Points on a hilly landscape, in no order, each with its height.
A climber steps from a point to the highest of its 2 nearest points, and stops where none of them is higher. Distance is the straight distance between rows; heights are no part of it.
<79>: [123 143 155 157 164 135  86 104 120 102 108 169  85 142 144  71 120 122
 174 166  78 116 102 147]  (h 1.52)
<269>: [138 130 117 115 124  74 185 124 153 113 170  92 180 148 142 164 191 149
  86 139 132 182 108 136]  (h 3.93)
<365>: [180 159 155  97 105 171 115  88 117 163 140 130  94 121 148 132  74  88
 144 194 176  68  82 137]  (h 3.69)
<663>: [127 155 133 117 122 133 155 137  79 152  90 133 140 119 117 129  70 107
 158 158  81  93  76 111]  (h 4.01)
<1008>: [116 104 147 142  86 110  94  82 157 100 147 124 137 139  98 121 108  95
 154 140 167  84 153 105]  (h 6.10)
<256>: [169 151  94 170  95 155 126 173 109 111 123 104 158 114 151 107 143 111
  99 123  69 125 118 117]  (h 1.93)
<770>: [108 144 130  56 159 154  87 144  80 133 175 147 100 153 143 137 207 124
 112  57 107 119 138 121]  (h 2.10)
<917>: [111 115 120 106 124 117 182 110 101 111 148 137 168 154 126 151 177 129
  86 134  97 136 139 143]  (h 4.34)
<299>: [103 124 146 144 112 101 159 140 104 149 109 143 126 128 125 171  95 160
 102 137 130 140 168 116]  (h 2.80)
<483>: [118  67 129 157 114 121 149 150 160 166 112 151 112 131 105 124  63 107
 139  71 165 149 103 120]  (h 3.91)
<292>: [123 219 107 122 119 167 130 119 125 141 132 134 157 209 167 135 180 141
  86 107 145 188 112 150]  (h 1.51)
<11>: [ 96  54 167 142 124 113 135 127 168 170 117 158 105 149 135 121 104 107
 114 105 169 128 112  79]  (h 4.38)
<1216>: [ 99 109 136 126 138 150 170 149 109 157 102 100 138  97 111 123  48 161
 186 148 126  99  99 122]  (h 4.46)
<86>: [145  59 116 165 103 150 122 129 146 162  94 165 130 101 138  77 110 166
 113 142 121 122 142 105]  (h 5.12)
<405>: [ 95  99  92 148 158 134 158 141 120 109 126  94 122 168 133 100 145 161
  90 140 109 161 168  79]  (h 3.54)
<1113>: [119 200  88 149 119 166 148 130  80 120 134 122 154 171 184  86 151 138
 113 137 104 185  93 151]  (h 1.36)
<328>: [151 159 132 135  91 191 108 112 108 160 141 113 137  65 148 113  52 104
 154 175 171  89 114 137]  (h 3.34)
<702>: [ 88 144 157 115 142 127 148 149 129 118 153 141  78 184 171 127 104 119
 105 101  85 145 118 106]  (h 1.60)
<424>: [137 158 141 137 119 100 115 124 114 120 131  94 126 100 128  54  81  80
 167 143  94  91  56 175]  (h 0.38)
<1085>: [118 157 160 139 169 129 128 127 134  96 138 137  90 177 141 118  90 131
 165 126  66 156  97 143]  (h 1.32)
<798>: [164 155 128 143 103 121 105 150  81 134 106  72 150  79 151 118  63 144
 134  98 125 141 146 123]  (h 2.28)
<114>: [146 163 151 134 110 126  99 115  82 128 131 112  96 115 143 139 144  97
 145 189 110  55 115 135]  (h 2.08)
<900>: [ 99 115 141  98 167 141 148 111 183 120 100 141 148 102 100 166 138 106
  78 159 113 108 140 127]  (h 3.10)
<802>: [133 166 143 126 152 123 127 126 106 103 110  86 174 166 113 124 185 145
 146 148 121 133 160 126]  (h 2.90)
<173>: [170 120 121 135  91 129 101 122  88  98 125 138  92 159 113 110 131 105
 172  97 116  89 118 137]  (h 4.97)
<408>: [115 119  60 139 121 112 223 153 105 141 101  93 177 148 102 124 128 158
 110 146 148 169 102 111]  (h 2.27)
<63>: [ 88  98 149  96 144 133  96 150 202 146 123 157 118 132 145 143 148 120
 103 112 149 110 124  65]  (h 4.87)
<217>: [179  73 161 128 123 122 117  94 133 143 135 128 155  92 169 134 169 133
  76 127 120 125 152 140]  (h 2.63)
<629>: [111 132 140 133 122 127 105 154 176  98 139 131 105 166 109 178 167 159
 158  85 155 128 162 111]  (h 3.98)
<1072>: [160  78 121 138 129 118 162 144 111 140 128 107 136 117 107 142  79 122
 152  40 161 165  88 148]  (h 3.52)
<1032>: [ 78 105  91 158 144  68 200 129 107 152 131 129 122  97 151 141 151 141
 101 140 159 252 120 167]  (h 1.85)
<21>: [135 121 109 113 134 158 142 163  85 127 112  98 103 192 152  82 173 172
 111 123 107 125 149 110]  (h 3.90)
<1031>: [129  99 149 109 115 215 126 119 144 113 130 112 114 102 146 145 130 124
 126 146 145  71 143 139]  (h 5.98)
<448>: [156 117 133 110  98 184 108  85 141 141 194 131  69 143 150 117  90 113
 140 174 175  65 123  98]  (h 4.07)
<681>: [146 115 130 137 134 102 142 138  87 145 112 112 131 123 156 112  81 190
 110 124 131 165 162 115]  (h 2.54)
<767>: [118 120 132 129 140 169 147 111 148 132  67 147 153 118  61 147 115  89
 109 154 124  80 143 141]  (h 3.31)
<1157>: [122 164 152 112 102 115 106 126 119 145 157 149  84 157 119 159 163 131
 120 172  88  45 145 142]  (h 2.25)
<723>: [ 96  99  53 137 142  83 206 138  82 165 125 139 176  91 132 113 104 159
 107 130 139 203 121 147]  (h 2.06)
<390>: [144  92 127 136 143 130 140 110 162 174  80 152 144  27 118 165  60 127
 134 138 182 165 104 146]  (h 5.29)
<509>: [141 113 159  92 135 117  86 118 132 163 139 142 153 109 156 138 211 133
  58 106 134 125 174 117]  (h 2.43)
<951>: [125 160  84 133 116  90 143 151 161 135 125 153 160 198 130 113 173 155
  86 143 143 170 132  65]  (h 1.50)
<510>: [116 147  90 164 108  76 166 141 152  93 102 153 173 135 118 123 137 160
 121 135 143 203 146 149]  (h 5.45)
<601>: [126 121 149 132 166 171  70 128 130 133 127 129 102 152 148  83 162 111
 164 129 107  98 123  93]  (h 1.73)
<495>: [147 156  98 121 124  80 120 150  91 186 168 106 134  83 150  75  92 119
 175  70 115  99 100 192]  (h 0.15)
<343>: [129 146 108 142 107  99 152 126  96 117 153 184 145 140 117 119  82 115
 137  85  75 170  86 175]  (h 0.79)
<151>: [135 126 136  71 140 141  68 132 149 104 104 122 116 167 109 114 180 118
 101  69 153 108 174 135]  (h 2.13)
<832>: [123 146 106 108 200 132 119 136 118 129 132  83 173 159  96 132 210 140
 112 123 145 159 162  85]  (h 3.13)
<7>: [127 117 156 115 126 133  72  75 179  60 120 149 138 128 133 148 104 138
 153 137 163 121 159 101]  (h 5.66)
<683>: [148  78 105 120 152  61 140  99 181 104 116 138 117 118 115 166 111 144
  83 158 123 161 120  95]  (h 6.78)
<81>: [183 141 128  87 149 181  90 113 157 114 114 153 116 132 106 169 135  88
 122 108 104  82  94 127]  (h 6.36)
<461>: [133 111 136 143  81 139 125  76 138 148 150 124 162  52 119 139  63 113
 132 168 197 111 148 123]  (h 3.09)
<421>: [129 100 166 123 117 192 131 121 169 109 109 111 142  86 157 125 107 122
 176 137 146 104  79 133]  (h 5.26)
<233>: [142 133 151 140 122 114 135 109  78 124  96 117 170 140 107 106 141 158
 193 142 129 130 144 134]  (h 2.66)
<1129>: [111 112 146  69 168  94  98  99 142 109 164  65 135 162 117 100 148 117
 104 129 110  96 160  88]  (h 3.11)
<1235>: [134 172 130 117 102 132 137 163  42 140 144 139  56 166 179 143 156 109
 107 117  97 104 104 120]  (h 1.65)
<920>: [186  95 135 108 138 157 114 125 174 156 143 138 138 114  99 192 171 126
 116 120 137  91 117 115]  (h 7.31)
<6>: [ 92  76 104 150 124  78 184 159 135 113 107 107 127  93  96 158 113 154
 164 131 160 174 137 117]  (h 2.72)
<1078>: [133  98 158  70 152 148  64 110 120 148 149 128 115 129 132 135 196 120
 108  78 143  96 155 118]  (h 2.26)
<530>: [ 96  73 101 129 138  63 160 146 143  94 113 117  76 129 127 172 157 133
 144 131 167 196 150  84]  (h 2.93)
<905>: [116 210 103 103 111 140 115 170 147 132 157 116 149 197 158 122 185 141
  90 115 132 147 124  82]  (h 1.66)
<821>: [137 105 127 144 148 153 159 153  73 162 125 134 133 113 140 126  99 147
 180  64 122 163  89 147]  (h 4.17)
<428>: [167  89 120 119 150 171 109  89 190 143 119 110 103 128 109 122  99 121
  97 166 191  98 137  80]  (h 4.11)
<252>: [150 109 150 162 119 132 129 110 148 165  77 183 162  83 108 175 133 124
 150 143 165 135 119 126]  (h 5.92)
<136>: [127 150 132 152 117 107 117 117 110 177 158  91 172  76 114  81  72  94
 177 123 115 108 101 171]  (h 0.27)
<506>: [ 91 147 120 149 150 107 156 135  90 148  97 124 194 114  95  83  79 108
 142 124 116 157 121 124]  (h 3.32)
<57>: [150 147 105 145  99 137 137 158 147  93 134  99 176 113 140 164 168 124
  72 107 109 145 145  96]  (h 1.75)
<945>: [125 189 149 158  68  95  99 135 143 106 144 133 165  95 132 121  82 136
 166 139 114 117 140 167]  (h 2.35)
<825>: [117 149 119 133 101  77 139 134  79  97 157 124 121 141 144  55 104  88
 143 100  78 140  78 185]  (h 0.56)
<280>: [121 118 159 135  95 140 133  91 130 100 136 122 153  53 113 188  89 127
 154 127 161 125 153 179]  (h 2.87)
<1232>: [131 120  90 155  58 122 146 164  90 139 107 167 167 104  98 117 108 155
 174  93 127 115 141 167]  (h 2.85)
<1207>: [115 141 145 143 151 139 160 116 101 149 100 132 162 149  81 137 100  84
 129 132 100 125 115 122]  (h 3.62)
<726>: [113 135 147 137  72  87 133 139 113 151 156 154 113 160 131 131 114 132
 129 147 100  97 130 126]  (h 2.49)
<1027>: [182  96 151 131  73 132 111  79 127 157 123 120 145  92 143 121 100 137
 106 141 175 108 144 154]  (h 2.89)
<291>: [105 157 188 144 108 114 118 108 114 106 134 147 155  83 140 149  98 148
 170 122 117 144 162 197]  (h 2.60)
<473>: [102 166 131 180 117 135 143 160 137 108 100 145 127 168 112 171 148 145
 156  81 150 175 165 128]  (h 3.61)
<830>: [132 207 125  89 114 124 103 169 119  99 144  82 126 162 153 117 170  98
  83 110 104  98 131 129]  (h 1.82)
<926>: [108 126  82  99 151  70 149 138 167 114 158 134 148 141 126 167 244 149
 100 144 148 194 127 112]  (h 3.64)
<38>: [134  94 133 151 147 141 104  98 139 129  98 103  93 135 115 109  52 137
 115 138 167 130 167  90]  (h 3.85)
<165>: [ 84 101 107 151 192  89 161 149 146 145 111  99  81 139 132 159 167 123
 115 158 158 213 141  67]  (h 3.15)
<548>: [ 92  91 116 144 136 129 206 158 132 121 119  87 159  99 108 177 150 133
 126 143 133 148 116 115]  (h 2.51)
<1222>: [146 100 163 136 117 147 139 146 192 107 111 119 114 116 136 171 129 152
 152  98 157 139 118 148]  (h 4.51)
<628>: [159 122 159 111 168 146 112  63 114 126 121 124 143  98 125 110  49  98
 150 136 104 143  92 158]  (h 5.14)
<657>: [135 172 130 105 124 113  72 136 151  99 146 135 116 192 126  87 181  95
  97  90 113 116 160 139]  (h 1.98)
<886>: [ 99 136  87 146 183 101 158 148 158 144 131 102 132 154 112 142 222 109
 102 137 164 206 138  98]  (h 3.40)
<15>: [100 159 161  70 140 141 122 148  83 134 150 158  63 172 176 164 168 116
 110  97  94 109 126 129]  (h 1.89)
<297>: [133 162 135 115 166 173  96 133  94 143 126 104 104 129 117 125 173  86
 147 167  93  47 118 103]  (h 1.92)
<1062>: [182 157 130 131 119 117 122 138  35 155 102 123  70 108 161 121  95 159
 138 142 100  96 108 162]  (h 1.11)
<851>: [102 125 136  81 163 173  60  86 147 113 192 137  71 141 102 126 144  97
 138 143 134  61 142 140]  (h 4.63)
<1094>: [149 188 150 129 112 116 129 133 119 108 118 173 140 157 148 124 113 118
 131 109  86 167  95 157]  (h 1.03)
<611>: [ 95 140 122  72 154 145  81 144 156 119 190 143  83 150  85 136 158 101
 120 108  90  56 111 127]  (h 4.98)
<787>: [133  77 107 117 174 107  91 114 204 119 152 131  96 112  89 147 185 127
  78 114 148 124 173 134]  (h 2.73)
<384>: [147 183  94 123 112 116 161 160  29 143 123 142  68 176 163 118 105 164
 130 130  98 140 104 145]  (h 1.38)
<887>: [147 152  90 195  95 123 133 175 123 150 129  91 176  73 117 108  88 140
 135 126 107 136 140 127]  (h 2.11)
<590>: [103 114 113 148  98  90 195 129 130 121 138 173 176 149 119 114 168 173
 114 146 105 171 122 171]  (h 4.88)
<621>: [162 127 112 125 105 144 121 164 108 113  94 150  66 192 140  73 143 140
 121 115 100 100 125 132]  (h 4.37)
<1136>: [130 122 115  86 161 208  91  81 177 129 178 132  98 136  98 117 124  99
 133 176 185  71 154  92]  (h 4.36)
<130>: [ 98 149 142 156  80 142 147 167  97 122  99 153 118 157 111 138 123 132
 161  80 137 128 156 166]  (h 3.22)
<1042>: [144 108 128 165  84 168 120 160 134 148 125 144  83  91 175  91  92 155
 102 125 107  99 130 159]  (h 5.83)
<1083>: [184 107 134 179 125 136 117 126 158 168 109 114 160  93 106 156 167 115
 134 134 161 128 124 110]  (h 6.52)
<1112>: [ 90  90 144 131 174 118 125 120 147 102 148  70 121 129 135 112 138 131
 107 142 118 127 177  87]  (h 3.30)
<445>: [146 106 114 168 118 166 145 174  87 157 135 141  99  95 161  93 101 163
 156  97  83 131 107 161]  (h 4.99)
<515>: [148 110 137 147  98 215  91 125 139 103 131 107  63 108 169  86 104 120
 126 131 145  80 145 151]  (h 6.77)
<55>: [131 125 123 136 121  62 150 127 194  78 132 146 147 159 107 139 114 144
 126 135 119 159 116 112]  (h 6.11)
<10>: [140 134 117 116 102  91 125 132  76 182  93 151 187  99 118 105  93 182
 185 132 143 120 132 149]  (h 2.56)
<684>: [ 80 176  97 109 165 155  93 162 136  74 159 139 100 158 101 116 181  83
 139 110  67 100 124 121]  (h 5.52)
<1001>: [169 147 167 119 159 179  99  68 143 106 136 134 118 110 120 115 118  67
 130 153 101  98  91 165]  (h 5.60)
<895>: [111  96 101  66 149  83 137 124 185 100 134 141 140 119  75 162 186 129
  63 129 122 110 155 140]  (h 2.88)
<866>: [111 111 151  85 166 115  69 108 191  98 117 136 141  91 146 169 154 134
 116 128 152 141 147  68]  (h 5.27)
<559>: [139  97 149 150 154 100 112  63 147 120 130 149 158 110 106 106  89 118
 143 149 128 161 123 141]  (h 5.71)
<891>: [ 94 180 118  96 173 121 126 154 102  79 141 127  73 176 146 115 170 115
 146 148  68  98  86 108]  (h 6.25)
<612>: [ 94 103 119 145 156 149 151 136 144 146  91 127 144  45 111 158  45 159
 170 148 160 137 127 128]  (h 4.86)
<1121>: [148  76 159 105 145  65 135  61 177 113 113 124 140  97 124 129  92 142
 129 176 158 151 116 126]  (h 6.19)
<117>: [ 88 135 103 162 124 123 188 143 123 143 140 128 132 142 176 149 166 171
  66 138 159 213 154 138]  (h 1.64)
<960>: [149 140 123 160  62 129  78  98 103 112 136 139 110 127  94 108  74  95
 185 123 151  77 132 145]  (h 5.55)

Where does a climber stop that starts at each point below?
<663> | <920>
<1032> | <683>
<328> | <891>
<79> | <299>
<10> | <515>
<233> | <683>
<1129> | <1008>
<38> | <891>
